Points on a hilly landscape, in no order, each with its height.
From any point a climber steps to the highest of the 5 points nearest to it. It stops when none of these is higher. Distance is the straight distance between rows; heights are no part of it.
<1156> h=5.98: [ 88  69 114 171 111 122 109 144 131 118 154 149 121 175 126 112 119 131
 128 112 148 143  95  83 122 135 128 196 168  99 110 174 168 127  99 183
 137 112 145 139 140 133 126 128  84 184 114 117 182 167  73 126 149 106
  44 139  97]
<1012> h=1.89: [166 213 134  83 162 166 152 100 126 131  78 122 125  82 122 147 117 125
 134 121 121 128 151 173 141  90 135  51 101 148 136  96 106 110 181  74
 111 126  97 134 122 133 124 119 155  89 142 169  75  83 190 132 104 143
 225 113 133]
<443> h=6.15: [ 97  89 125 159 117 118 118 139 132 123 146 146 128 158 119 122 128 131
 118 114 138 128 108 106 121 133 137 174 140 120 129 145 146 128 121 159
 138 114 142 118 128 128 123 126 108 150 117 117 169 161  95 119 138 114
  67 140 104]
<89> h=4.08: [152 159 136 114 136 147 123 108 130 124 108 119 125 106 122 138 132 127
 141 132 118 127 152 150 130 112 122 100 122 128 128 121 105 129 150 102
 118 144 120 123 129 133 131 131 140 117 136 143  95  97 161 130 114 139
 174 127 140]
<601> h=1.91: [ 99 104 131 150 121 123 115 136 140 122 122 136 121 156 117 122 132 125
 125 108 145 133 100 105 118 130 128 173 155 111 123 153 142 117 119 158
 125 100 147 131 122 141 132 116 105 157 106 137 162 162 100 126 128 118
  77 139  97]
<350> h=2.46: [120 129 132 134 127 131 118 120 132 117 108 119 120 127 122 134 144 138
 132 126 136 119 134 134 129 137 128 148 142 126 127 138 134 131 131 128
 123 121 144 127 121 131 136 116 132 125 124 126 130 137 118 132 116 133
 130 133 116]
<1249> h=6.47: [ 91  35 118 174  98  89 113 147 116 120 175 150 129 174 129 106 118 129
 106 134 137 144  98  86 119 154 126 203 149 112 117 160 159 141  89 184
 147 137 140 121 150 118 106 144  99 160 132  88 185 171  72 115 154 108
  36 151 128]
<1221> h=4.01: [155 172 128 100 140 148 142 109 113 142 115 118 142  95 133 131 124 123
 135 143 116 128 143 151 143 117 128  62 109 151 139  82  95 132 154 101
 118 147  99 121 122 125 121 124 152  91 143 150  81  88 177 129 116 138
 204 114 165]
<231> h=2.51: [165 215 127  80 157 162 166 100 110 136 103 122 142  81 130 148 117 122
 135 133 109 124 160 172 145 100 136  40  97 155 134  76  93 122 179  70
 114 130  97 134 120 135 130 119 150  77 147 162  63  80 196 134 113 135
 233 103 154]
<305> h=4.23: [100  99 130 151 118 121 116 135 137 122 131 141 126 154 117 127 132 127
 121 109 142 128 107 108 119 132 136 173 146 117 127 147 141 122 122 157
 132 108 145 125 124 133 131 120 109 152 113 127 163 161 100 121 130 116
  75 139 101]
<236> h=4.18: [133 107 130 139 116 121 124 132 132 119 135 126 130 134 136 137 136 137
 129 128 134 122 133 135 137 135 132 139 126 139 135 123 134 134 126 123
 135 137 140 130 123 124 133 126 141 129 122 115 130 125 124 128 128 129
 123 133 124]
<684> h=4.83: [129  39 126 137  89  83 132 165 109 141 216 138 156 178 152 121 101 114
 100 154 114 139 113  93 117 165 135 151 117 130 138 120 146 151  77 149
 158 168 123 125 136 116 114 159 124 147 137  83 174 147  81  93 152 114
  53 136 147]
<750> h=2.75: [142 116 132 131 114 122 124 132 135 120 134 124 134 128 139 135 138 135
 130 132 132 122 135 137 134 132 128 131 125 139 139 115 125 135 129 120
 132 141 137 129 122 125 133 128 144 128 122 120 122 119 132 126 129 132
 131 131 128]
<77> h=7.72: [ 89  53 114 178 104 105 110 146 124 118 167 152 128 176 127 106 114 127
 118 120 140 147  98  78 121 146 127 208 164 102 106 169 166 135  96 186
 140 127 143 130 150 128 118 135  82 180 120 105 187 171  67 121 154 106
  36 144 108]
<914> h=2.24: [162 205 135  89 164 165 142 102 135 128  73 117 114  81 120 144 121 127
 137 120 126 128 150 172 137  85 132  57 105 142 131 111 112 110 178  80
 111 122 101 135 126 129 127 120 156  96 138 169  79  86 182 135 102 146
 217 119 128]
<795> h=3.14: [ 93 106 124 155 131 127 112 138 146 121 108 130 105 165 116 117 137 132
 141 108 153 143  88  97 115 123 114 177 169  96 120 171 156 107 113 161
 117  94 158 147 123 145 140 116  97 164 100 145 162 163  96 137 136 120
  79 137  91]
<751> h=6.01: [108  46 127 158 103  87 123 157 118 130 190 135 131 176 135 117 117 125
 107 138 123 143 106 102 112 156 134 173 121 123 131 132 151 142  91 156
 157 149 142 116 140 112 114 153 123 139 133  95 173 154  86 106 157 111
  57 143 137]
<1118> h=4.52: [ 85  93 118 160 128 130 112 136 145 122 117 132 103 174 117 118 132 131
 143 108 158 146  84  91 116 124 115 187 177  94 116 180 166 110 101 167
 118  94 162 152 127 142 138 117  93 172 107 140 169 162  88 139 146 116
  66 135  91]
<651> h=5.10: [ 93  86 122 159 116 122 111 139 138 120 133 139 120 165 121 116 127 129
 127 108 150 138  95  96 120 128 128 179 162 107 119 160 156 117 113 169
 128 101 143 137 126 136 128 119  99 169 107 130 172 166  89 127 137 113
  62 142  96]
<566> h=4.75: [157 114 124 118 106 113 151 141 116 147 175 130 171 113 144 126 122 132
 124 152 113 118 139 122 134 151 134  93 104 156 144  85  92 146 111 112
 133 154 109 117 121 128 131 147 134 106 126 110 109 121 135 127 145 138
 134 118 164]
<971> h=1.66: [153 214 134  88 176 162 138  92 143 127  56 110  96  74 111 138 131 128
 139 111 132 124 152 178 128  85 132  72 112 136 119 128 116 102 172  82
 108  98 108 139 129 129 132 120 154  97 142 171  79  91 176 150 102 148
 214 124 120]
<424> h=1.29: [136 218 134  92 170 158 126  93 146 125  65 122  98  85 110 138 141 125
 140 110 129 119 152 166 121  95 121 103 126 117 116 147 119 107 154 105
 105  93 122 137 130 132 136 112 135 116 143 157  97 106 162 145 110 138
 186 119 110]
<23> h=7.29: [109  79 125 158 116 111 132 145 126 129 164 137 133 156 126 129 123 131
 119 126 124 126 121 115 128 144 138 158 119 128 132 134 145 140 111 138
 150 142 147 117 130 122 129 139 120 137 125 102 158 144 102 121 146 115
  80 135 124]
<579> h=6.41: [ 98  30 120 168  98  86 114 151 115 123 184 144 128 176 136 109 119 128
 103 140 133 144  99  90 116 158 126 191 138 118 124 150 158 141  89 178
 153 141 139 120 146 113 106 150 111 150 136  84 182 166  78 110 157 111
  38 152 133]
<1042> h=4.12: [154 167 134 111 144 153 126 108 129 126 101 117 124  98 121 138 128 126
 143 131 118 126 153 152 132 102 123  87 118 128 128 122 108 128 155  97
 115 142 113 127 129 131 130 129 142 114 138 148  90  96 164 134 110 139
 183 121 141]
<1145> h=3.39: [166 203 128  77 154 150 169 110  96 139 131 108 153  74 138 136 114 113
 135 138 103 119 170 177 148 113 139  32  96 163 120  59  79 134 169  71
 120 130  97 136 121 127 130 122 148  73 145 147  53  80 199 138 115 132
 238 107 178]
<20> h=2.72: [119 199 132 110 153 151 113 117 142 117  62 128 100 106 121 127 144 132
 141 116 133 119 129 136 126 111 112 131 142 106 120 155 140 110 144 132
 106  97 129 135 126 130 137 101 127 135 126 150 118 131 138 139 107 132
 160 115 100]
<343> h=4.22: [160 170 135  85 128 134 146 125  98 150 150 109 155  88 147 128 120 123
 138 145 111 122 151 153 142 134 133  50 101 167 132  59  82 141 146 107
 126 138  98 124 123 117 122 127 157  85 144 133  74  93 176 126 122 134
 201 113 175]
<955> h=2.54: [126 220 133  95 164 155 118 105 148 122  59 128  97  96 114 131 143 125
 138 110 133 120 140 154 120  98 116 122 135 109 120 148 129 105 149 121
 102  90 125 137 128 131 136 102 127 123 136 157 107 116 153 142 110 133
 176 114 102]
<598> h=4.10: [155 143 134 113 122 139 129 114 128 132 119 123 139 109 129 140 128 122
 135 139 117 125 143 142 135 123 123  98 122 140 134 106  99 132 136 106
 123 149 116 123 124 130 131 133 144 117 137 138  97  94 164 129 117 138
 164 126 151]
<54> h=2.74: [115 171 130 125 141 144 115 120 136 116  78 123 112 114 120 127 146 137
 139 122 132 120 131 128 129 124 115 138 141 109 123 155 140 121 143 131
 112 109 135 130 125 137 136 105 121 133 120 139 125 141 123 137 106 136
 146 120 105]
<153> h=6.20: [131  47 123 134  96  89 139 162 113 141 209 134 156 170 147 122 103 114
 101 152 116 137 115 105 121 161 140 143 120 134 135 118 142 149  77 142
 155 167 125 127 130 118 118 153 125 142 135  88 167 142  91 104 151 117
  67 137 150]
<608> h=3.83: [160 182 137  81 138 139 152 116  98 149 142 108 151  88 145 130 118 119
 136 142 108 125 155 160 140 126 133  48 100 164 129  58  82 138 153  98
 124 139 101 126 123 120 123 123 154  80 147 142  71  88 184 128 121 134
 210 111 176]
<417> h=0.62: [105 114 133 146 123 127 123 128 136 123 120 133 124 144 114 136 134 131
 124 113 136 122 116 118 125 140 133 162 145 120 126 146 137 125 124 144
 128 112 148 122 122 135 140 114 116 140 117 127 151 154 108 125 121 123
  92 137 105]
<798> h=2.77: [121 177 132 118 144 144 112 117 137 118  79 121 111 111 122 127 148 138
 140 122 132 121 136 134 127 118 116 135 139 112 127 149 135 123 148 127
 111 109 135 129 127 133 133 108 124 129 124 139 119 136 128 135 109 137
 154 119 106]
<170> h=7.81: [121  70 123 153 114 106 137 153 125 130 174 132 137 156 132 125 121 126
 117 134 121 128 122 118 131 148 137 146 117 129 134 129 143 144 104 131
 151 155 144 120 130 122 130 141 124 134 123 100 154 137 102 124 147 117
  90 134 136]
<965> h=4.11: [155 171 130  91 135 140 146 114 105 148 130 114 149  95 142 130 122 123
 135 145 114 126 147 152 142 129 129  57 107 159 136  67  88 136 147 105
 123 142  99 123 119 121 121 126 154  86 145 143  78  88 177 127 119 135
 199 111 172]
<459> h=5.75: [107  13 125 164  88  75 114 160 110 127 203 143 132 183 152 114 111 130
 101 150 129 143  99  83 116 162 123 180 129 119 127 145 157 145  80 174
 160 146 134 126 148 111 103 164 121 149 138  74 182 165  65 100 160 113
  27 147 138]
<695> h=6.13: [139  66 116 130 102  95 146 156 118 140 194 127 164 148 144 111 114 118
 103 155 124 132 122 119 130 153 139 126 117 142 144 104 128 148  86 128
 142 167 118 130 121 124 121 143 129 126 124  96 152 136 105 119 151 125
 100 133 156]
<1108> h=7.32: [112  62 126 157 110 101 133 152 123 129 180 134 133 164 128 122 121 124
 111 133 119 135 116 109 120 149 138 160 118 126 132 131 147 143  98 142
 155 153 147 116 134 119 125 144 119 137 127  98 164 146  97 116 151 114
  73 139 134]
<1140> h=2.80: [111 106 131 147 121 125 127 129 131 124 130 134 129 142 120 138 134 135
 125 119 136 119 125 125 129 142 136 158 135 129 128 138 138 132 124 138
 135 121 148 123 121 129 138 124 124 136 122 117 147 146 108 123 126 123
  97 135 113]
<1081> h=3.80: [154 178 132 105 152 161 130 104 130 126  92 117 119  91 120 140 127 128
 142 129 120 125 157 159 136  96 128  75 111 130 128 122 111 123 164  92
 114 137 107 128 127 131 127 127 146 110 138 153  87  91 167 137 105 144
 195 120 135]
<792> h=7.42: [161 196 130  84 148 149 157 107 103 145 126 113 148  86 136 136 119 119
 134 141 106 126 156 165 143 115 133  47  99 157 132  63  85 130 163  87
 119 139 102 128 122 127 124 120 146  78 146 152  66  86 187 131 119 133
 224 107 171]
<1190> h=4.34: [158 154 131  93 122 130 144 128 101 151 151 115 158  93 152 127 122 131
 137 149 116 119 146 142 144 141 133  57 102 168 137  67  87 143 139 112
 130 141  97 121 123 116 124 132 156  93 139 125  83  99 165 128 125 140
 182 113 173]
<763> h=3.97: [156 176 131 101 148 156 138 106 121 134  98 118 132  93 127 132 123 124
 138 136 119 127 148 156 141 103 127  66 109 139 137 101 104 125 163  95
 113 146 101 124 122 129 122 124 149  97 139 157  84  88 174 131 109 140
 203 116 150]
<814> h=0.70: [139 218 131  90 178 160 132  90 148 127  58 116  93  79 106 136 138 126
 141 109 131 120 154 171 123  90 125  93 122 123 112 145 117 103 159  95
 105  92 117 139 130 133 136 112 141 108 144 164  89 100 165 153 105 142
 197 120 115]
<363> h=1.16: [136 233 125  92 183 164 136  87 150 126  44 118  91  76 101 131 142 120
 139 105 133 121 150 170 124  89 125  98 127 122 111 147 117  95 160  94
 102  85 121 140 130 134 140 107 134 105 140 170  88 100 168 159 106 142
 201 117 112]
<117> h=2.69: [161 195 133  93 160 163 139 102 132 128  81 118 118  84 123 141 123 126
 139 122 124 125 152 168 137  87 132  60 106 139 131 114 114 114 175  85
 111 128  98 133 125 130 125 123 156  99 137 164  81  87 179 136 103 145
 212 119 131]
<777> h=3.79: [155 121 131 123 106 119 133 137 133 131 146 133 152 122 143 134 130 128
 127 142 124 122 135 132 136 132 128 114 117 143 146 101 107 135 125 114
 134 150 123 124 123 128 130 138 142 124 123 118 114 110 144 125 135 132
 134 124 142]
<17> h=6.85: [ 96  61 120 170 111 102 118 147 123 124 168 143 128 167 126 110 124 131
 111 126 134 139 108  99 119 141 136 182 133 119 131 143 153 139 110 164
 148 135 141 114 140 119 113 142 108 144 125 102 175 164  87 114 152 110
  57 143 122]
<35> h=7.62: [127  69 121 149 110 104 139 155 125 131 179 130 143 154 136 123 119 122
 113 139 121 130 123 119 132 149 136 141 119 133 135 125 141 146  97 128
 150 162 140 124 128 124 127 140 127 134 122  99 154 133 106 124 148 119
  93 133 141]
<860> h=2.63: [110 159 133 133 138 142 119 125 138 120  78 127 111 123 116 130 140 132
 137 116 130 119 118 113 124 131 112 150 151 103 116 165 139 115 135 138
 114 104 144 130 124 143 145 108 110 142 109 141 132 148 118 137 109 131
 124 122 100]
<1232> h=6.51: [ 98  53 123 167 109  94 119 149 120 126 176 140 129 172 129 112 122 127
 108 133 128 142 107  99 116 148 133 180 129 121 131 140 153 139 103 162
 152 141 142 114 141 114 111 146 113 140 129  97 175 162  88 113 155 111
  55 145 128]
<599> h=6.26: [124  46 128 145  97  89 132 162 115 135 201 133 144 174 139 121 108 115
 103 145 115 141 110 104 115 160 137 155 119 128 133 125 146 146  81 146
 157 163 135 123 135 115 119 153 125 142 135  93 169 145  91 103 155 113
  64 141 144]
<244> h=5.82: [153 100 121 129 104 106 142 149 128 137 171 133 165 128 145 120 125 127
 116 149 121 124 131 123 137 141 132 113 109 146 150  96 110 141 111 116
 135 158 120 122 123 129 124 143 134 120 116 109 126 123 127 125 148 134
 124 121 149]
<946> h=6.50: [ 89  64 113 172 108 115 110 146 127 118 156 148 127 168 123 107 122 129
 120 116 145 141 100  86 123 135 132 191 157 107 115 166 162 132 106 179
 139 121 139 128 141 130 119 131  90 173 116 110 182 170  77 123 146 106
  47 145 107]
<103> h=1.96: [132 209 136  97 158 156 118 102 143 123  77 123 103  93 115 141 143 131
 143 115 127 120 150 159 121  98 119 111 125 115 121 145 120 114 153 110
 106  99 125 134 132 132 133 115 134 121 141 150 100 113 153 138 113 137
 176 118 109]
<1100> h=1.33: [ 99 120 130 153 131 128 115 136 147 119 102 130 107 158 118 119 140 132
 140 108 147 141  92  97 115 122 112 174 165  96 119 167 149 108 122 154
 115  94 158 143 123 147 140 115 100 157  97 150 154 162 102 135 131 122
  88 133  91]
<618> h=3.40: [130 117 132 134 120 124 121 126 133 118 126 121 126 131 133 137 141 136
 131 129 135 121 135 139 135 133 129 140 130 135 134 123 131 135 131 125
 129 132 140 130 120 124 134 123 143 128 124 120 126 126 126 128 123 131
 130 134 123]
<1161> h=4.28: [155 150 130 108 128 142 133 110 121 137 115 123 142 102 131 135 128 124
 135 142 118 123 144 144 139 122 125  82 118 145 136  98  96 132 140 105
 121 150 107 122 121 128 126 132 148 107 139 141  90  90 169 132 114 138
 178 122 159]
<28> h=3.30: [ 96  98 125 153 124 124 112 138 143 120 120 133 112 162 120 117 134 128
 132 107 151 142  92  98 117 125 125 177 165 103 119 163 153 114 114 166
 123  97 149 142 124 142 135 116 101 166 102 138 166 165  95 131 134 118
  73 140  94]
<1089> h=2.38: [159 195 130  92 150 156 152 104 112 140 106 119 140  90 131 138 120 122
 135 137 114 128 150 161 143 104 130  52 101 148 140  78  97 125 171  86
 114 142  99 126 121 130 121 120 149  83 143 160  74  84 185 129 114 139
 220 107 154]
<1005> h=3.44: [147 147 138 121 126 134 117 115 135 120 115 117 125 117 127 137 140 130
 139 131 123 129 147 147 127 120 124 125 126 128 133 118 114 130 142 110
 121 138 134 126 127 129 133 128 141 119 130 137 106 110 148 127 122 138
 157 130 131]
<470> h=7.34: [127  80 122 149 112 111 136 149 128 124 164 132 138 146 135 128 124 131
 121 134 125 122 126 125 138 143 136 138 118 134 138 124 139 141 111 125
 145 153 141 126 127 122 130 135 130 132 119 101 146 130 112 128 143 124
 102 133 132]
<47> h=3.66: [168 185 140  73 136 134 156 123  94 149 156 104 158  77 144 131 112 112
 135 142 103 119 162 166 144 128 140  38  98 171 123  52  74 143 154  91
 126 136  98 128 127 119 125 127 154  83 145 130  63  89 192 129 118 132
 217 115 182]
<1204> h=5.57: [147  88 118 128 103  99 144 152 123 138 183 130 166 134 147 114 122 126
 109 152 123 128 128 121 133 147 132 118 112 146 149  95 115 145 103 119
 137 163 120 127 120 128 123 143 130 117 117 106 137 130 119 125 151 132
 117 127 154]
<568> h=6.57: [132  52 119 132  99  93 144 161 114 142 203 131 159 161 143 118 107 114
 101 153 117 134 119 111 124 161 139 136 120 137 137 115 136 149  79 137
 149 168 123 131 125 120 119 148 126 137 132  90 164 138  95 111 151 120
  81 138 155]
<758> h=7.61: [ 91  49 115 173 104  97 113 147 119 121 171 146 128 169 126 105 121 129
 107 131 136 144 102  90 119 146 131 195 143 116 122 153 157 140 101 176
 146 134 140 118 146 119 109 141 100 155 127  95 182 169  79 117 153 107
  46 149 124]
<152> h=5.27: [ 88  81 118 161 117 127 109 143 139 119 137 139 115 170 125 116 126 130
 131 108 154 142  92  92 120 127 126 183 168 102 115 171 162 119 104 175
 128 101 148 143 129 138 131 123  94 177 109 130 176 165  84 129 142 110
  57 140  93]
<401> h=6.58: [144  96 121 137 107 108 137 151 130 129 163 132 152 135 144 123 127 129
 119 142 127 123 128 127 140 138 131 125 114 140 145 109 125 140 113 119
 139 157 130 129 123 125 126 137 136 128 115 106 133 122 124 128 143 129
 118 126 140]
<865> h=4.40: [157 141 130 101 116 127 145 133 102 149 158 118 161  95 153 127 121 134
 136 152 115 115 146 133 145 147 133  61 102 169 137  73  91 146 130 114
 131 145  96 118 123 117 127 137 153  96 135 118  89 104 154 129 130 141
 168 112 173]
<3> h=2.66: [112 157 131 132 138 141 118 122 136 119  83 124 113 122 117 130 142 135
 136 120 132 121 126 121 126 132 116 145 147 106 120 157 140 123 139 134
 113 109 140 127 123 138 140 108 114 137 116 138 131 146 119 135 107 135
 132 123 104]
<11> h=2.67: [121 210 134 101 157 151 115 112 146 121  60 127  99 101 120 128 145 128
 138 112 132 120 131 145 123 105 113 127 138 106 122 151 136 107 147 129
 104  94 127 136 127 131 134 101 129 129 129 152 116 124 145 139 108 131
 168 115  99]
<299> h=5.42: [105  95 129 153 119 120 126 136 130 126 144 140 128 150 121 136 130 132
 122 117 132 121 120 116 125 140 139 163 131 127 131 140 139 132 121 145
 141 124 147 119 127 127 132 127 116 140 123 112 155 150 101 121 134 118
  81 136 112]
<1187> h=4.24: [158 138 132 111 117 134 137 120 123 140 131 129 150 107 137 138 128 126
 134 145 119 120 139 135 137 135 124  91 115 149 139  99  93 135 128 110
 127 148 108 122 121 127 129 135 147 114 137 128  97  96 163 129 121 137
 158 120 159]
<190> h=1.21: [109 118 133 142 126 130 125 123 133 122 113 130 125 139 116 138 136 133
 124 117 135 120 121 123 126 142 130 161 145 122 124 146 136 127 127 139
 127 115 147 124 121 133 139 114 121 135 119 125 144 148 111 127 117 127
 103 136 109]
<250> h=4.90: [ 80  79 116 168 117 130 106 139 140 122 144 145 111 187 122 125 119 133
 140 112 157 150  82  78 114 133 122 206 178  92 111 183 176 117  90 180
 131 101 158 149 135 137 135 127  84 188 120 129 184 165  72 126 156 106
  40 133  89]
<267> h=1.04: [150 252 119  93 196 167 145  86 151 121  24 109  86  65 104 126 145 125
 147  98 131 120 155 171 129  82 128  79 113 137 113 133 115  88 181  77
 105  79 117 138 130 134 138 113 143  89 134 183  73  91 182 168  98 151
 231 112 111]
<1047> h=2.68: [113 176 132 126 145 147 117 126 142 118  66 128 104 118 118 130 140 132
 144 114 131 119 118 117 127 123 108 142 149 100 114 167 144 111 137 136
 112  99 137 134 124 138 145 103 114 145 113 146 128 141 126 139 105 130
 137 118  98]
<1039> h=2.70: [115 194 131 114 151 152 117 121 144 118  56 129  98 107 122 127 143 131
 141 114 135 119 123 128 126 114 108 135 147 102 116 162 144 107 141 137
 107  96 129 137 124 133 140 100 123 141 121 151 122 133 136 140 103 131
 153 116  98]
<1017> h=2.26: [109 145 134 141 135 136 121 128 141 121  92 128 114 136 112 130 137 129
 135 111 130 127 111 107 119 130 114 157 153 100 115 162 138 116 130 140
 117 103 149 130 123 146 144 111 103 147 107 146 140 154 114 133 113 129
 108 126 101]
<1223> h=4.20: [154 162 131 108 141 153 130 105 125 129 104 119 132  98 123 135 126 123
 139 137 115 127 149 149 138 108 125  80 116 135 131 111 103 128 153  97
 116 151 107 123 124 130 128 129 145 107 139 149  89  90 168 134 108 142
 188 121 151]
<871> h=6.84: [102  79 125 163 115 109 124 143 124 127 164 144 130 161 124 125 127 132
 117 121 128 128 114 108 121 140 139 171 125 124 131 138 146 137 116 152
 148 133 147 113 133 123 123 137 113 140 123 106 167 153  97 116 148 112
  71 137 118]
<556> h=1.31: [141 230 126  92 187 164 139  86 150 125  44 113  90  73 104 132 141 122
 139 105 132 120 154 174 126  87 127  87 120 129 111 141 116  96 165  87
 105  85 117 139 131 134 137 111 139  99 140 172  84  97 172 161 104 146
 212 116 114]
<785> h=4.37: [153 146 130 102 122 138 142 119 112 145 132 121 154  98 141 133 125 128
 136 148 117 119 142 139 142 135 126  72 112 157 137  85  93 138 131 112
 126 148  98 120 119 123 126 134 153 101 139 132  89  92 165 130 119 139
 173 118 167]
<198> h=2.76: [119 154 131 128 136 138 115 117 131 117  91 117 117 119 121 129 146 138
 135 125 133 120 135 131 129 130 121 144 142 117 125 145 135 129 141 129
 114 115 139 126 125 135 135 111 126 128 122 133 127 142 121 135 110 138
 142 126 111]
<146> h=4.48: [156 135 128 108 115 130 143 128 116 147 148 128 160 103 145 135 127 132
 134 149 115 115 141 132 141 143 127  79 110 160 139  87  91 140 125 113
 130 148 102 119 119 124 127 140 147 108 136 120  97 102 156 130 126 140
 156 115 165]
<742> h=1.86: [111 123 131 138 127 130 123 122 132 121 109 126 122 135 116 135 138 136
 127 122 135 121 127 125 128 141 129 155 142 122 125 144 133 129 128 135
 126 116 146 124 121 135 139 113 123 132 121 124 138 146 115 129 116 130
 113 134 112]
<699> h=7.96: [114  88 127 154 119 117 132 141 128 125 153 136 131 149 129 136 127 135
 123 123 128 121 125 121 131 143 138 152 122 130 131 134 142 138 116 133
 146 137 148 120 128 124 133 133 126 137 123 105 152 140 107 125 137 117
  89 133 122]
<171> h=1.08: [102 112 131 149 124 126 117 134 140 123 117 134 120 151 112 126 133 127
 124 108 139 130 105 107 117 132 128 170 154 111 122 151 139 116 121 154
 124 103 149 129 121 140 135 114 106 151 107 139 156 163 104 125 124 122
  85 138  99]
<413> h=6.08: [127  94 125 147 117 119 131 141 130 121 149 130 133 141 136 135 132 137
 127 128 130 119 130 131 137 141 135 141 123 137 135 127 137 137 119 128
 141 141 143 126 122 122 132 130 135 134 121 108 140 131 114 128 135 124
 108 133 124]
<223> h=2.42: [146 134 136 125 119 127 116 122 135 119 121 119 128 123 133 135 141 133
 134 132 129 128 142 144 129 126 124 131 128 133 135 114 119 131 136 116
 125 137 137 128 124 126 134 129 144 123 126 131 113 117 142 125 123 135
 146 132 130]
<1196> h=6.25: [ 91  75 118 167 112 116 110 145 131 119 150 149 124 166 124 112 126 129
 118 113 146 137 104  94 123 131 134 184 153 112 122 157 155 127 113 173
 136 113 138 128 134 129 120 126  98 166 113 114 178 168  85 123 140 110
  56 142 105]
<1201> h=4.95: [158 120 125 121 106 116 144 141 124 143 161 134 164 116 144 130 125 130
 125 149 117 118 136 125 137 142 128 100 107 151 146  92  95 140 116 112
 133 153 113 119 121 130 129 146 135 116 124 113 111 114 143 127 139 136
 134 117 156]
<1056> h=6.74: [ 89  52 114 175 106 104 112 146 123 118 167 149 127 169 125 105 119 129
 112 126 141 144 102  85 121 142 130 198 154 110 115 162 160 138 100 182
 144 130 138 123 146 124 113 137  91 167 123 100 185 170  77 122 149 108
  41 146 117]
<807> h=4.53: [158 128 128 115 108 123 142 132 125 141 150 135 160 113 143 135 128 129
 130 145 118 118 137 128 139 139 125  96 112 154 143  94  96 138 120 112
 131 150 110 120 120 130 129 142 143 117 129 119 105 105 152 128 132 136
 141 118 155]
<276> h=5.07: [124  28 129 147  88  75 124 169 109 136 214 137 145 186 154 120 104 119
 101 153 119 144 106  87 116 163 130 161 118 126 134 127 152 146  80 158
 161 161 128 124 141 112 108 165 126 148 134  82 176 155  73  90 158 115
  43 138 144]
<189> h=0.46: [140 204 137  97 165 159 124  97 143 125  76 119 102  88 114 142 138 130
 144 115 126 119 157 165 123  94 126  95 119 121 117 144 117 112 158 101
 108 102 118 135 131 131 134 119 140 115 142 152  94 104 160 141 109 140
 185 122 115]
<643> h=0.47: [149 198 136  95 168 163 132  96 139 124  73 115 104  82 115 142 132 129
 144 116 127 122 156 170 129  88 128  76 113 130 119 134 116 111 165  91
 109 108 109 136 129 129 132 122 149 108 141 159  86  95 169 143 103 143
 197 123 122]
<467> h=1.92: [163 217 138  84 171 165 145  96 140 128  59 111 103  74 114 142 124 127
 136 112 129 128 152 177 130  85 135  61 105 144 126 112 113 101 180  76
 108 110 104 139 126 131 130 120 159  92 139 175  75  86 188 143  99 148
 226 122 123]
<404> h=1.48: [148 222 131  89 184 164 140  90 147 126  49 111  90  72 106 132 136 126
 141 105 133 123 153 176 126  86 130  76 114 135 115 133 117  97 171  83
 105  91 112 140 128 132 134 116 149  96 139 174  80  92 177 155 102 147
 216 121 117]
<824> h=1.09: [145 213 133  91 178 163 133  92 146 126  59 113  95  77 110 139 135 128
 142 109 130 121 154 174 125  89 128  82 116 130 116 137 118 103 164  90
 107  95 112 139 129 130 135 118 147 105 143 165  85  96 170 151 105 144
 203 122 119]
<878> h=6.55: [ 92  77 120 166 114 112 115 144 129 122 156 144 129 163 123 115 128 131
 116 117 140 134 107  99 122 133 136 178 138 117 129 148 150 132 117 166
 140 122 141 118 136 126 117 131 104 153 117 110 174 165  90 119 142 111
  61 140 108]
<202> h=1.71: [153 127 135 124 112 125 123 127 134 124 131 125 137 122 138 137 135 129
 131 135 124 124 138 140 131 127 126 123 122 140 141 108 112 132 132 114
 130 145 129 127 123 126 132 133 146 124 125 127 113 108 147 126 126 132
 142 129 136]
<1139> h=6.35: [ 97  36 121 169 103  88 116 150 116 124 184 142 129 176 135 107 120 129
 105 139 131 145 101  93 114 154 129 188 134 118 127 145 157 142  93 173
 152 141 140 118 144 113 106 152 114 147 134  88 179 164  81 110 156 110
  44 149 133]
<837> h=2.86: [130 156 133 124 133 137 114 115 132 116  99 115 117 119 124 132 146 139
 137 128 131 124 143 142 128 123 121 136 135 120 130 134 128 131 146 121
 115 123 140 128 125 131 131 119 132 121 127 136 117 130 129 131 117 139
 152 126 116]
<56> h=2.73: [128 192 133 109 148 147 112 114 138 118  80 122 108 105 122 133 146 136
 141 120 128 120 142 145 124 111 117 129 132 113 127 145 131 121 152 122
 108 107 131 130 130 132 130 111 127 124 130 143 114 128 137 131 112 138
 164 118 105]
<65> h=4.59: [ 78  88 119 163 125 133 109 134 145 124 126 140 102 186 114 127 124 136
 145 111 158 151  77  82 111 131 117 204 182  89 116 190 176 112  90 173
 123  97 168 150 132 140 137 122  88 183 118 137 181 163  79 135 156 109
  50 130  86]
<121> h=7.08: [124  55 125 145 102  95 137 160 119 136 195 133 144 166 137 121 111 116
 106 143 116 137 114 110 122 157 138 148 118 129 133 124 144 146  85 136
 155 165 137 124 132 119 123 148 125 138 132  95 164 139  97 113 152 116
  75 138 144]
<843> h=5.61: [114  16 126 157  85  73 116 167 107 130 209 139 139 185 157 117 109 127
 101 151 125 143 100  82 117 164 125 171 124 123 132 137 156 145  82 166
 163 154 131 124 146 111 104 164 124 149 137  77 180 161  67  94 159 115
  32 146 141]
<846> h=3.49: [157 139 135 117 117 132 125 119 131 127 124 125 138 116 131 141 133 125
 134 138 119 125 142 143 133 125 123 109 122 140 137 108 103 132 135 109
 125 148 122 125 124 129 132 133 144 121 131 133 102 101 158 126 121 137
 156 127 144]
<199> h=5.53: [119  11 126 156  81  70 117 168 106 133 216 140 145 188 161 117 105 125
 100 154 121 143 101  79 119 163 124 168 122 122 132 133 155 146  81 165
 162 159 129 125 146 112 104 168 122 150 134  76 180 161  60  91 158 116
  28 140 143]
<561> h=4.60: [157 126 127 114 110 124 147 134 117 146 156 130 164 105 146 133 124 132
 131 150 114 115 140 127 139 146 130  85 108 159 143  86  91 142 119 112
 133 150 104 118 121 127 130 144 141 109 129 116 100 109 149 130 135 138
 145 115 164]
<1040> h=2.16: [108 134 133 140 130 133 121 123 135 121  99 126 119 133 111 132 138 133
 129 117 133 122 120 119 126 139 124 157 150 113 120 151 134 124 129 138
 121 111 146 126 122 140 140 109 113 137 115 135 140 152 114 132 113 132
 112 132 107]
<6> h=2.65: [140 178 138 116 144 147 113 110 136 118  98 118 113 106 122 137 143 134
 145 126 122 126 154 152 124 108 122 117 124 118 127 132 118 128 155 109
 113 124 131 128 131 132 132 124 135 120 136 142 103 116 146 131 116 140
 166 123 118]

Where does a climber stop that starts at each point below?
<54> => <699>
<3> => <699>
<1039> => <699>
<824> => <699>
<1100> => <758>
<601> => <758>
<795> => <758>
<28> => <758>
